Each scene shows the same named points in several views. A view is turned or mirrored, and shifted as a whole, has a little noise and may leave points out.

Scene 1
View 1
gevoz: 0.053 -0.151 0.476 -0.187 -0.024 -0.056 -0.765 -0.756 -0.392 -0.738 -0.252 0.014 -0.447 0.568 1.109 -0.274 -1.112 0.787 0.440 -1.242 1.190 -1.066 0.311 0.116 0.024 -0.458 0.301 0.083 -0.093 0.755 -0.894 0.350 -0.114 -0.075 -0.211 -0.392 -1.312 -0.787 1.086 0.589 0.259
pas: -0.018 0.236 -0.106 -0.294 -0.759 -0.058 -0.185 -0.404 -0.685 0.003 0.470 0.207 -0.023 -0.716 0.797 -0.453 -0.601 0.741 -0.294 -0.932 0.674 0.168 -0.296 -0.128 -0.481 -0.518 0.551 0.426 -0.040 -1.428 -1.414 0.812 0.853 0.202 -0.433 -0.134 -0.115 0.478 0.429 -0.164 1.116
deva: -0.689 0.678 0.291 0.025 0.454 0.755 -1.046 -0.926 -1.621 -0.280 1.386 -0.780 -0.112 -0.637 0.206 0.433 -0.707 1.650 -0.275 -1.508 1.875 0.174 0.294 -0.985 -0.070 -0.501 0.907 0.488 0.947 -0.458 -0.519 0.460 1.636 -1.112 0.241 -0.290 0.686 -0.739 0.255 1.052 1.071
Sivip: -1.568 -1.354 -0.392 -1.471 -0.283 0.232 0.111 -0.277 -0.493 -0.013 0.331 -0.685 2.241 -1.719 0.566 1.542 -0.656 -0.337 -2.010 -0.468 0.435 0.166 0.644 0.371 0.821 -1.518 0.871 1.178 -0.476 -0.225 -1.898 1.297 -1.889 1.370 -1.282 -0.121 1.793 2.090 -1.133 -0.587 1.501
Duz: -0.194 0.920 0.139 0.102 -0.206 0.270 -0.769 -0.769 -1.499 -0.182 1.078 -0.122 -0.740 -0.252 0.301 -0.366 -0.448 1.450 0.315 -1.211 1.569 0.276 -0.152 -0.603 -0.632 -0.241 0.860 0.362 0.685 -1.257 -0.712 0.409 2.126 -0.934 0.164 -0.232 -0.055 -0.676 0.624 0.562 1.099
Mirol: -0.725 0.189 -0.248 -0.547 -0.117 0.396 -0.564 -0.584 -1.285 0.017 0.936 -0.629 0.519 -1.018 0.205 0.405 -0.812 1.068 -0.761 -1.032 1.045 0.302 0.152 -0.559 0.132 -0.803 0.873 0.858 0.424 -0.788 -1.077 0.710 0.680 -0.064 -0.306 -0.187 0.973 0.239 -0.172 0.174 1.258
piv: -1.518 -0.267 0.704 -0.547 1.405 1.102 -1.726 -1.145 -1.397 -1.084 1.132 -1.986 0.851 -0.311 -0.087 1.438 -1.092 1.303 -0.661 -1.663 2.313 -0.520 0.991 -1.137 0.702 -0.972 0.983 0.649 0.988 1.977 -0.123 -0.149 -0.209 -1.210 -0.164 -0.701 0.869 -0.955 -0.473 1.611 0.966
zimo: -0.960 -1.436 0.871 -0.743 0.929 0.576 -1.226 -0.974 -0.031 -1.316 -0.272 -1.363 1.199 0.511 1.030 1.433 -1.502 0.245 -0.353 -1.343 1.445 -1.430 1.395 0.231 1.154 -0.879 0.693 0.392 0.036 3.109 -0.813 0.167 -2.423 -0.022 -0.959 -0.500 -0.496 -0.320 0.034 1.070 0.141
Gefik: -0.865 1.464 -0.424 -0.054 -0.202 0.621 -0.707 -0.836 -2.280 0.412 2.171 -0.501 0.044 -1.556 -0.507 -0.066 -0.271 2.030 -0.632 -1.109 1.627 1.178 -0.494 -1.610 -0.547 -0.799 1.172 0.829 1.112 -2.476 -0.859 0.635 2.910 -1.223 0.449 0.076 1.483 -0.451 -0.285 0.691 1.736
rok: -0.301 0.969 0.692 0.227 0.727 0.771 -1.596 -1.088 -1.856 -0.647 1.348 -0.881 -0.780 -0.033 0.131 0.056 -0.876 1.778 0.575 -1.816 2.460 -0.132 0.238 -1.367 -0.410 -0.290 0.884 0.128 1.255 0.287 -0.046 -0.211 2.076 -1.637 0.615 -0.447 -0.283 -2.136 0.685 1.959 0.621
fezib: -0.284 0.241 -0.791 -0.639 -1.477 -0.348 0.364 -0.087 -1.070 0.637 0.537 0.713 0.430 -1.361 0.871 -0.495 -0.107 0.400 -0.986 -0.628 0.180 0.609 -0.544 0.041 -0.524 -0.727 0.568 0.524 -0.331 -2.663 -1.894 1.235 1.006 0.982 -0.669 -0.067 0.446 1.198 0.251 -0.780 1.467
Kem: -1.176 -1.667 0.767 -1.080 0.751 0.546 -1.039 -0.966 0.028 -1.444 -0.480 -1.328 1.284 0.381 1.080 1.444 -1.494 -0.355 -0.548 -1.248 1.324 -1.490 1.345 0.289 1.400 -1.083 0.722 0.454 -0.162 2.997 -0.988 0.305 -2.724 0.315 -1.245 -0.904 -0.237 0.213 -0.170 0.743 0.532
Nez: -0.885 -2.865 1.681 -1.180 1.413 0.242 -1.669 -0.833 1.422 -2.315 -1.999 -1.370 1.234 1.911 2.132 2.032 -2.016 -0.605 0.082 -1.514 1.498 -3.251 2.157 1.401 2.077 -0.891 0.258 0.295 -0.878 5.999 -0.910 -0.014 -5.259 0.784 -1.703 -0.855 -2.257 -0.387 0.502 1.285 -0.670
Miz: -0.042 -0.359 0.083 -0.665 -0.643 -0.249 -0.414 -0.333 -0.084 -0.348 -0.348 0.487 0.063 0.086 1.456 -0.082 -0.539 0.272 0.136 -1.185 0.519 -0.842 0.074 0.584 0.043 -0.605 0.272 0.366 -0.359 0.039 -1.446 0.650 -0.748 0.677 -0.829 -0.296 -0.865 0.327 0.686 -0.172 0.709
View 2
deva: 0.299 0.276 0.627 -0.790 -1.504 -0.387 -0.865 0.281 1.062 1.217 -1.014 -0.236 0.542 0.173 0.287 1.102 -0.899 -0.199 -0.709 -2.098 0.146 -1.218 0.401 -0.223 -1.019 0.356 -0.581 -0.333 -2.723 -0.023 -0.641 1.410 0.183 0.568 -0.191 -0.096 -0.458 -1.270 0.484 0.053 -0.918
fezib: 0.402 -2.017 -0.049 -1.144 -0.190 -0.450 0.752 0.791 0.960 2.282 -1.519 0.100 0.859 1.394 -0.848 0.171 -1.447 1.346 -0.091 -1.605 0.615 -0.956 0.255 -2.505 -0.764 -0.859 1.817 0.201 -2.869 0.420 -0.082 -0.732 0.719 -0.714 0.719 -0.593 -0.601 -2.453 -0.066 -1.068 -2.679
rok: 0.305 1.103 0.948 -0.906 -1.805 -0.548 -1.016 0.003 1.378 0.811 -1.085 0.167 0.543 -0.586 0.617 1.215 -0.588 -1.047 -1.000 -2.233 -0.011 -1.248 0.222 0.343 -1.324 0.847 -0.940 -0.397 -2.807 -0.388 -0.876 2.093 -0.106 0.937 -0.575 0.069 -0.675 -1.379 0.466 0.295 -0.630
piv: -1.170 0.874 -0.558 -0.195 -1.453 -0.222 -1.383 -0.496 0.198 0.241 0.227 -1.682 0.644 0.753 0.301 1.107 -0.516 -0.090 -0.496 -1.974 -0.317 -0.064 0.137 1.342 -0.573 1.049 -2.406 -0.709 -2.573 -0.724 -0.072 1.572 0.009 1.510 -0.534 -0.039 0.936 1.404 0.514 0.743 1.784
Duz: 0.531 0.001 0.743 -1.052 -0.987 -0.459 -0.078 0.230 0.626 1.303 -1.265 0.510 0.476 -0.200 0.252 1.106 -0.916 -0.327 -0.607 -2.091 0.077 -1.406 0.477 -0.946 -1.443 -0.184 0.125 -0.046 -2.061 -0.141 -0.853 1.143 -0.141 0.248 -0.263 0.134 -0.545 -2.249 0.164 -0.469 -1.739
zimo: -1.787 -0.211 -1.552 -0.266 0.333 -0.317 -0.039 -0.324 -1.208 0.919 0.366 -1.710 0.706 1.785 -0.432 0.365 -0.381 1.364 -0.112 -1.593 -0.677 0.049 0.459 0.634 -0.247 -0.039 -1.540 -0.260 -0.957 -0.847 0.557 0.115 0.375 0.885 0.261 0.129 2.375 2.205 -0.055 -0.023 1.228
Kem: -1.857 -0.712 -1.694 -0.348 0.332 -0.359 0.115 -0.211 -1.136 1.084 0.402 -2.094 0.876 2.241 -0.656 0.278 -0.524 1.618 0.129 -1.557 -0.601 0.307 0.365 0.073 -0.136 0.147 -1.289 -0.305 -1.300 -0.656 0.769 -0.381 0.504 0.422 0.593 -0.060 2.625 2.174 0.028 -0.247 1.258
Miz: -0.397 -1.247 -0.785 -0.771 0.678 -0.362 1.157 0.296 -0.798 1.586 -0.749 -0.097 0.429 1.296 -0.764 0.343 -0.815 1.194 -0.048 -1.452 -0.198 -0.687 0.685 -1.317 -0.975 -0.849 0.524 -0.048 -0.814 -0.323 0.177 -0.299 0.316 -0.106 0.616 0.181 1.210 -0.714 -0.511 -1.135 -1.498
Mirol: 0.126 -0.814 -0.043 -0.904 -1.044 -0.453 -0.192 0.226 1.150 1.534 -1.063 -0.450 0.783 1.012 -0.401 0.367 -1.301 0.629 -0.148 -1.658 0.329 -0.721 0.234 -1.044 -0.452 -0.065 0.113 0.026 -3.106 0.083 0.057 0.113 0.519 0.032 0.347 -0.566 -0.172 -1.066 0.117 -0.410 -0.973
Sivip: -0.737 -2.208 -1.603 -0.669 -0.573 -0.279 0.048 0.443 0.928 2.173 -0.322 -1.946 1.067 3.219 -1.499 -0.551 -1.321 2.260 0.490 -1.259 0.574 0.451 -0.089 -1.447 0.559 -0.334 0.404 0.589 -3.865 0.323 1.136 -1.616 1.637 -0.522 1.031 -1.506 0.407 0.386 0.364 -0.310 -0.319
gevoz: -0.480 -0.195 -0.376 -0.740 0.533 -0.389 0.495 0.057 -0.928 1.226 -0.549 -0.150 0.509 0.430 -0.300 0.883 -0.636 0.719 -0.452 -1.939 -0.362 -0.873 0.741 -0.676 -1.121 -0.457 -0.181 -0.225 -0.181 -0.686 -0.359 0.454 -0.168 0.341 0.025 0.644 1.462 -0.297 -0.386 -0.743 -1.008
Gefik: 1.199 -0.183 1.133 -1.031 -2.304 -0.451 -0.852 0.446 2.407 1.369 -1.494 0.265 0.771 0.040 0.280 0.888 -1.334 -0.535 -0.566 -1.931 0.623 -1.353 -0.034 -0.846 -1.060 0.332 0.219 0.075 -4.124 0.323 -0.810 1.087 0.531 0.163 -0.108 -0.626 -1.978 -2.817 0.538 0.063 -1.867
Nez: -3.085 -0.327 -2.953 0.373 1.952 0.029 0.575 -0.742 -3.526 0.828 1.463 -2.606 0.417 2.463 -0.924 0.202 0.112 2.261 0.229 -1.450 -1.430 1.037 0.814 0.975 -0.082 -0.384 -2.003 -0.454 1.155 -1.718 1.067 -0.627 0.211 0.759 0.787 0.902 4.884 4.353 -0.500 -0.627 2.496
View 3
Sivip: 1.209 1.647 -1.622 -0.361 0.005 1.095 -0.026 -0.976 0.431 0.944 -0.177 1.262 0.461 -0.868 -0.766 1.048 0.852 -0.119 -0.918 0.239 -0.714 -0.964 0.839 -2.473 -0.287 -0.649 0.841 -2.041 -1.210 -0.793 -0.865 -0.444 -2.000 0.704 -0.643 -1.900 0.557 -0.852 2.857 -1.266 0.951
Nez: 3.030 0.457 -0.493 1.416 -0.090 2.759 -0.609 3.357 1.440 1.337 0.490 -2.182 -0.230 0.214 2.972 -0.860 1.515 0.737 0.708 2.608 0.256 -0.334 -0.400 3.712 0.833 -1.501 -1.863 1.042 0.923 -2.253 -0.311 2.885 -2.355 0.573 -1.073 -1.629 0.995 0.349 2.639 -3.138 1.437
Gefik: -1.858 1.006 -0.084 -2.515 0.410 0.018 1.801 -1.856 0.329 -0.219 -1.071 -0.140 1.324 -0.918 -1.558 1.679 -0.829 0.344 -0.880 -0.795 -0.324 -0.869 -0.568 -3.743 -2.263 -1.053 2.833 -1.279 0.550 1.316 1.493 -1.003 0.458 0.779 -1.345 -0.447 -3.134 0.456 0.682 0.855 -0.535
zimo: 1.438 1.105 -0.362 0.184 0.025 1.788 0.189 1.674 1.263 0.816 -0.080 -1.566 0.247 -0.495 1.250 0.135 0.541 0.583 0.005 1.045 0.094 -0.656 -0.192 0.886 -0.200 -1.536 -0.580 0.051 0.669 -1.105 0.276 1.252 -1.469 0.484 -1.037 -1.045 -0.606 0.500 1.863 -2.043 0.904
Kem: 1.586 1.189 -0.569 0.185 -0.140 1.775 -0.016 1.409 1.084 1.125 -0.007 -1.414 0.186 -0.528 0.978 0.082 0.959 0.541 -0.124 1.216 -0.218 -0.844 0.024 0.803 0.096 -1.374 -0.528 -0.102 0.438 -1.093 -0.030 1.150 -1.598 0.596 -1.144 -1.161 -0.196 0.187 2.072 -2.071 0.947
pas: -0.643 0.442 -1.399 -1.803 0.584 0.506 1.378 -1.394 -0.242 -0.031 -0.595 0.774 1.272 0.131 -0.148 0.588 -0.574 0.251 0.120 1.297 -0.525 -0.442 -0.891 -1.742 -1.510 -0.254 2.042 -0.538 0.198 0.426 0.888 0.266 -0.651 1.252 -1.484 -2.242 -0.968 -0.810 1.396 0.518 0.221
Duz: -1.234 0.406 -0.354 -2.345 0.618 0.602 1.770 -1.052 0.151 -0.318 -0.864 -0.471 1.277 -0.131 -0.305 0.673 -0.937 0.477 0.043 0.670 -0.265 -0.701 -1.043 -1.891 -1.804 -0.891 2.419 0.040 0.917 0.948 1.863 0.289 0.158 0.840 -1.624 -1.298 -2.850 0.332 0.678 0.794 -0.218
Mirol: -0.400 0.876 -0.695 -1.427 0.334 0.824 1.128 -1.051 0.180 0.082 -0.540 0.068 0.916 -0.515 -0.573 0.822 -0.105 0.259 -0.447 0.416 -0.576 -0.756 -0.128 -2.400 -1.282 -0.992 1.616 -0.884 0.069 0.428 0.664 -0.131 -0.478 0.797 -1.209 -1.256 -1.556 -0.073 1.468 0.010 0.230
rok: -1.603 0.477 0.805 -2.012 0.424 0.891 1.900 0.076 0.968 -0.216 -0.935 -2.122 1.150 -0.328 0.088 0.468 -0.762 0.868 -0.069 -0.044 -0.152 -0.808 -1.122 -0.953 -2.066 -1.280 1.645 0.543 1.842 0.942 2.193 0.479 0.832 0.696 -1.417 -0.096 -3.697 1.170 0.344 0.313 -0.298
deva: -1.208 0.539 0.444 -2.044 0.268 0.800 1.749 -0.266 0.892 -0.200 -0.829 -1.812 1.165 -0.689 -0.428 0.744 -0.595 0.694 -0.272 -0.205 -0.159 -0.876 -0.728 -1.519 -1.938 -1.420 1.671 -0.115 1.248 0.926 2.027 0.204 0.730 0.546 -1.316 -0.163 -3.546 1.077 0.409 0.511 -0.533
fezib: -0.792 0.537 -1.865 -2.038 0.548 0.119 1.419 -2.303 -0.721 -0.254 -0.787 1.923 1.229 0.334 -0.683 0.768 -0.693 0.088 -0.141 1.138 -0.843 -0.482 -0.756 -3.183 -1.470 0.001 2.557 -1.043 -0.528 0.748 0.653 -0.341 -0.955 1.356 -1.401 -2.470 -0.436 -1.177 1.759 0.669 0.371
View 4
zimo: -0.580 -0.725 0.368 0.056 1.918 0.361 -0.379 0.049 -0.251 -1.237 0.266 0.360 0.293 0.445 -1.507 -0.167 0.265 -1.512 1.643 0.060 1.427 0.234 0.363 -0.971 0.085 -0.784 0.049 -0.346 -1.156 0.089 1.384 1.255 0.405 -0.311 -0.483 -0.484 0.161 -0.610 2.484 0.779 0.388
Nez: -1.712 -1.023 -0.308 -1.937 3.906 2.518 -1.158 -0.322 0.671 -2.360 1.059 0.345 0.211 0.029 -1.663 -0.612 -0.798 -0.854 0.819 0.861 3.196 1.332 2.026 -2.877 1.392 -2.388 -0.026 -1.180 -1.941 -0.919 1.417 2.229 0.695 -0.699 -0.780 -0.768 -0.254 -1.082 3.978 0.981 1.052
piv: -0.227 -1.477 0.721 2.094 1.066 -1.140 -0.478 0.926 -1.103 -0.899 0.073 0.836 0.577 1.039 -0.709 0.584 0.672 -1.762 1.785 -1.431 1.120 -0.435 -0.105 0.267 -0.199 0.672 -0.615 0.359 -1.618 1.808 1.042 0.496 -0.514 -0.823 -0.623 -1.373 0.862 -1.056 2.363 2.140 0.820
Miz: 0.095 1.317 -0.160 -0.177 -0.401 0.742 0.702 0.122 -0.360 -0.790 0.379 0.150 0.664 0.661 -2.135 -0.484 2.136 -1.999 0.432 0.681 0.932 -0.246 -1.378 -0.429 -0.717 0.292 0.408 -0.267 0.317 -0.316 1.420 1.970 0.992 0.098 0.724 1.412 0.210 0.517 0.650 -0.916 -0.696
Kem: -0.752 -0.644 -0.144 -0.176 1.809 0.569 -0.202 -0.382 -0.474 -1.099 0.152 0.257 0.049 0.350 -1.762 -0.010 0.324 -1.506 1.833 0.311 1.594 0.481 0.247 -1.172 0.028 -0.940 0.125 -0.343 -1.154 -0.641 1.397 1.009 0.267 -0.250 -0.327 -0.403 0.256 -0.873 2.454 0.585 0.119
Duz: 0.841 1.030 0.560 1.924 -1.625 -0.986 0.958 0.917 -1.004 -0.219 0.436 0.826 0.785 1.339 -1.371 -0.360 3.030 -2.457 0.145 -0.548 0.076 -1.096 -2.524 1.218 -1.214 2.201 -0.081 0.581 0.184 1.747 1.156 1.645 0.241 -0.315 0.817 0.636 0.842 0.194 0.254 -0.095 -0.324
Gefik: 1.506 1.278 0.662 2.668 -2.844 -2.199 1.524 0.906 -1.751 0.490 -0.421 0.735 0.773 1.497 -1.401 0.443 3.489 -2.828 1.346 -0.731 -0.799 -1.752 -3.863 2.239 -2.255 2.819 0.187 1.273 0.639 1.747 1.132 0.639 0.109 0.237 1.285 0.998 1.131 0.401 -1.135 -0.487 -1.223
rok: 0.616 0.127 0.876 2.660 -1.134 -1.290 0.158 1.743 -0.849 -0.594 0.942 1.182 1.056 1.625 -0.616 -0.025 2.469 -2.155 -0.277 -1.452 0.391 -0.874 -1.755 1.337 -0.821 2.202 -0.837 0.614 -0.569 2.914 1.005 1.899 -0.354 -0.881 0.234 -0.432 1.010 -0.063 0.992 1.290 0.745
Sivip: 0.110 0.168 -0.249 0.139 0.573 -0.860 0.871 -1.048 -1.822 0.143 -1.578 -0.107 -0.482 0.236 -2.579 0.686 0.832 -2.159 3.690 0.578 -0.061 -0.238 -1.819 -0.315 -1.429 -0.997 1.363 0.430 -0.345 -2.203 1.248 -0.343 0.652 0.735 0.351 0.779 0.538 -0.568 0.784 -0.905 -1.625
pas: 0.600 1.578 0.149 0.776 -1.307 -0.349 1.170 0.249 -1.066 -0.213 0.086 0.351 0.677 0.936 -2.016 -0.202 2.835 -2.318 0.722 0.341 0.199 -0.701 -2.352 0.579 -1.370 1.286 0.272 0.267 0.410 0.238 1.478 1.504 0.671 0.234 1.026 1.448 0.550 0.336 -0.122 -0.793 -1.132
gevoz: 0.435 1.195 0.298 0.757 -0.662 0.169 0.548 0.574 -0.419 -0.626 0.579 0.642 0.694 1.163 -1.499 -0.637 2.554 -2.097 -0.082 0.128 0.811 -0.552 -1.699 0.304 -0.622 1.218 -0.056 0.030 0.001 1.026 1.565 1.925 0.462 -0.160 0.703 0.947 0.584 0.297 0.741 -0.168 -0.151
Mirol: 0.524 0.411 0.387 1.533 -0.850 -1.107 0.708 0.146 -1.481 -0.073 -0.345 0.573 0.350 0.924 -1.588 0.351 1.905 -2.328 1.757 -0.245 0.021 -0.856 -2.414 0.948 -1.323 1.085 0.418 0.658 0.018 0.465 1.186 0.571 0.341 0.347 0.784 0.463 0.687 -0.031 0.290 -0.162 -0.755
deva: 0.676 0.188 0.769 2.120 -1.032 -1.482 0.516 0.985 -1.300 -0.189 0.032 0.725 0.563 1.201 -1.242 0.282 2.144 -2.246 0.936 -0.909 0.171 -1.239 -1.993 1.320 -1.162 1.862 -0.215 0.731 -0.338 1.726 1.273 0.977 -0.034 -0.277 0.487 -0.016 0.920 -0.245 0.569 0.631 -0.022
View 5
Sivip: 0.632 2.526 -0.273 -1.027 -0.725 0.771 2.529 0.509 -0.091 -1.676 2.013 -0.878 0.508 -1.711 0.573 1.785 -1.076 -0.183 1.015 -0.640 -0.051 1.688 -0.018 -0.191 2.385 -0.773 -0.328 -1.667 1.240 -0.577 0.771 1.751 -1.700 -1.524 0.009 -1.156 -1.766 -0.570 -0.545 -0.051 0.102
Kem: 0.968 0.703 -2.006 -1.493 -0.025 0.020 1.468 0.155 -1.591 -0.690 1.792 0.082 0.254 -0.809 -0.909 1.576 -0.208 -0.232 1.306 1.468 -0.043 0.281 -0.058 0.613 2.150 -1.169 0.746 -1.356 0.344 1.242 0.735 0.716 -2.216 -1.613 -1.403 -0.299 0.555 0.889 0.962 1.409 -0.158
fezib: -0.823 3.285 0.720 0.084 -1.090 0.527 2.166 1.044 0.124 -0.351 1.094 -0.204 1.194 -1.405 0.338 0.936 -0.797 0.757 1.129 -1.146 -0.587 -0.210 0.767 -0.296 0.076 -0.246 -0.484 -0.880 0.884 -1.320 -1.894 0.086 0.184 0.475 2.470 -1.279 -1.764 -0.683 -1.158 -0.617 0.037
Miz: -0.090 1.906 -0.634 -0.431 -0.916 0.157 1.620 0.882 -0.757 -0.584 1.630 -0.118 0.478 -1.219 -0.344 1.514 -0.664 0.176 1.553 0.048 0.035 -0.464 0.427 -0.211 0.947 -0.846 -0.020 -1.247 0.859 -0.189 -1.314 0.400 -0.452 -0.323 1.139 -0.811 -0.973 -0.022 -0.215 0.336 0.041
deva: -0.283 3.076 -0.098 0.156 0.947 1.020 2.152 0.030 -0.433 0.159 -0.731 0.431 1.844 -0.566 -0.124 -0.435 0.085 1.340 0.927 -0.144 -1.344 0.003 0.707 1.311 0.526 1.097 0.247 0.136 0.029 -0.904 -0.295 -1.294 -1.379 -0.431 0.689 -0.531 -0.262 1.455 -0.273 0.361 -1.044
rok: -0.482 2.816 -0.082 0.434 1.694 0.695 1.669 -0.180 -0.973 0.553 -1.083 1.263 2.071 -0.096 -0.829 -1.252 0.754 1.791 0.948 0.667 -1.743 -1.075 0.624 1.747 0.089 1.398 0.539 0.572 -0.607 -0.529 -0.764 -2.046 -1.264 -0.432 0.280 -0.332 0.658 2.342 0.258 0.776 -1.326
Mirol: -0.143 2.865 0.103 -0.201 0.411 0.797 2.100 0.171 -0.244 -0.564 0.446 0.006 1.482 -0.960 0.223 0.365 -0.204 0.952 0.907 -0.544 -0.956 0.564 0.554 0.584 0.954 0.472 -0.081 -0.404 0.377 -0.778 -0.370 -0.308 -1.159 -0.483 0.886 -0.777 -1.035 0.635 -0.491 0.092 -0.507
gevoz: -0.288 1.278 -0.968 -0.383 -0.110 -0.327 1.273 0.590 -1.265 0.407 0.843 0.823 0.727 -0.506 -1.052 0.577 -0.067 0.595 1.649 1.071 -0.476 -1.229 0.581 0.820 0.213 -0.398 0.572 -0.618 0.010 0.431 -1.452 -0.930 -0.677 -0.199 0.543 -0.437 0.563 1.113 0.466 0.820 -0.123
Nez: 1.754 -1.303 -3.787 -2.523 -0.549 -1.029 0.329 0.409 -2.819 -0.458 3.024 0.281 -1.195 -0.391 -2.163 2.887 -0.412 -1.214 1.626 3.600 0.867 -0.478 -0.134 0.712 2.628 -2.434 1.467 -1.997 -0.075 3.090 0.516 1.274 -2.351 -2.042 -2.977 0.400 2.007 1.159 2.347 2.381 0.229
pas: -0.513 2.771 0.172 0.105 -0.555 0.503 1.785 0.813 -0.466 -0.154 0.631 0.235 1.036 -1.110 -0.282 0.631 -0.326 0.882 1.293 -0.374 -0.658 -0.478 0.959 0.223 0.152 -0.041 -0.185 -0.847 0.532 -0.747 -1.514 -0.316 -0.171 0.073 1.709 -0.947 -0.831 0.295 -0.384 0.085 -0.100
piv: 0.734 2.027 -1.208 -0.781 1.855 0.853 2.002 -0.498 -1.274 -0.033 -0.234 0.734 1.387 -0.176 -0.561 -0.232 0.654 0.836 0.843 1.178 -1.152 0.753 -0.169 1.684 1.901 0.466 0.811 -0.072 -0.503 0.392 1.463 -0.514 -3.071 -1.925 -2.008 -0.044 1.014 2.504 0.855 1.348 -1.089
Duz: -0.770 3.098 0.431 0.533 0.462 0.717 1.752 0.287 -0.425 0.220 -0.476 0.775 1.814 -0.325 -0.228 -0.537 0.176 1.524 1.173 -0.165 -1.235 -0.781 0.912 1.095 -0.223 0.965 0.161 0.052 0.026 -1.000 -1.509 -1.600 -0.614 0.256 1.498 -0.622 -0.160 1.032 -0.458 0.028 -0.754

Which points are out of place in each view (at most two, in the order of its rows)? Write none if all are in place.
view 1: piv
view 2: rok
view 3: deva
view 4: Gefik, gevoz
view 5: Miz
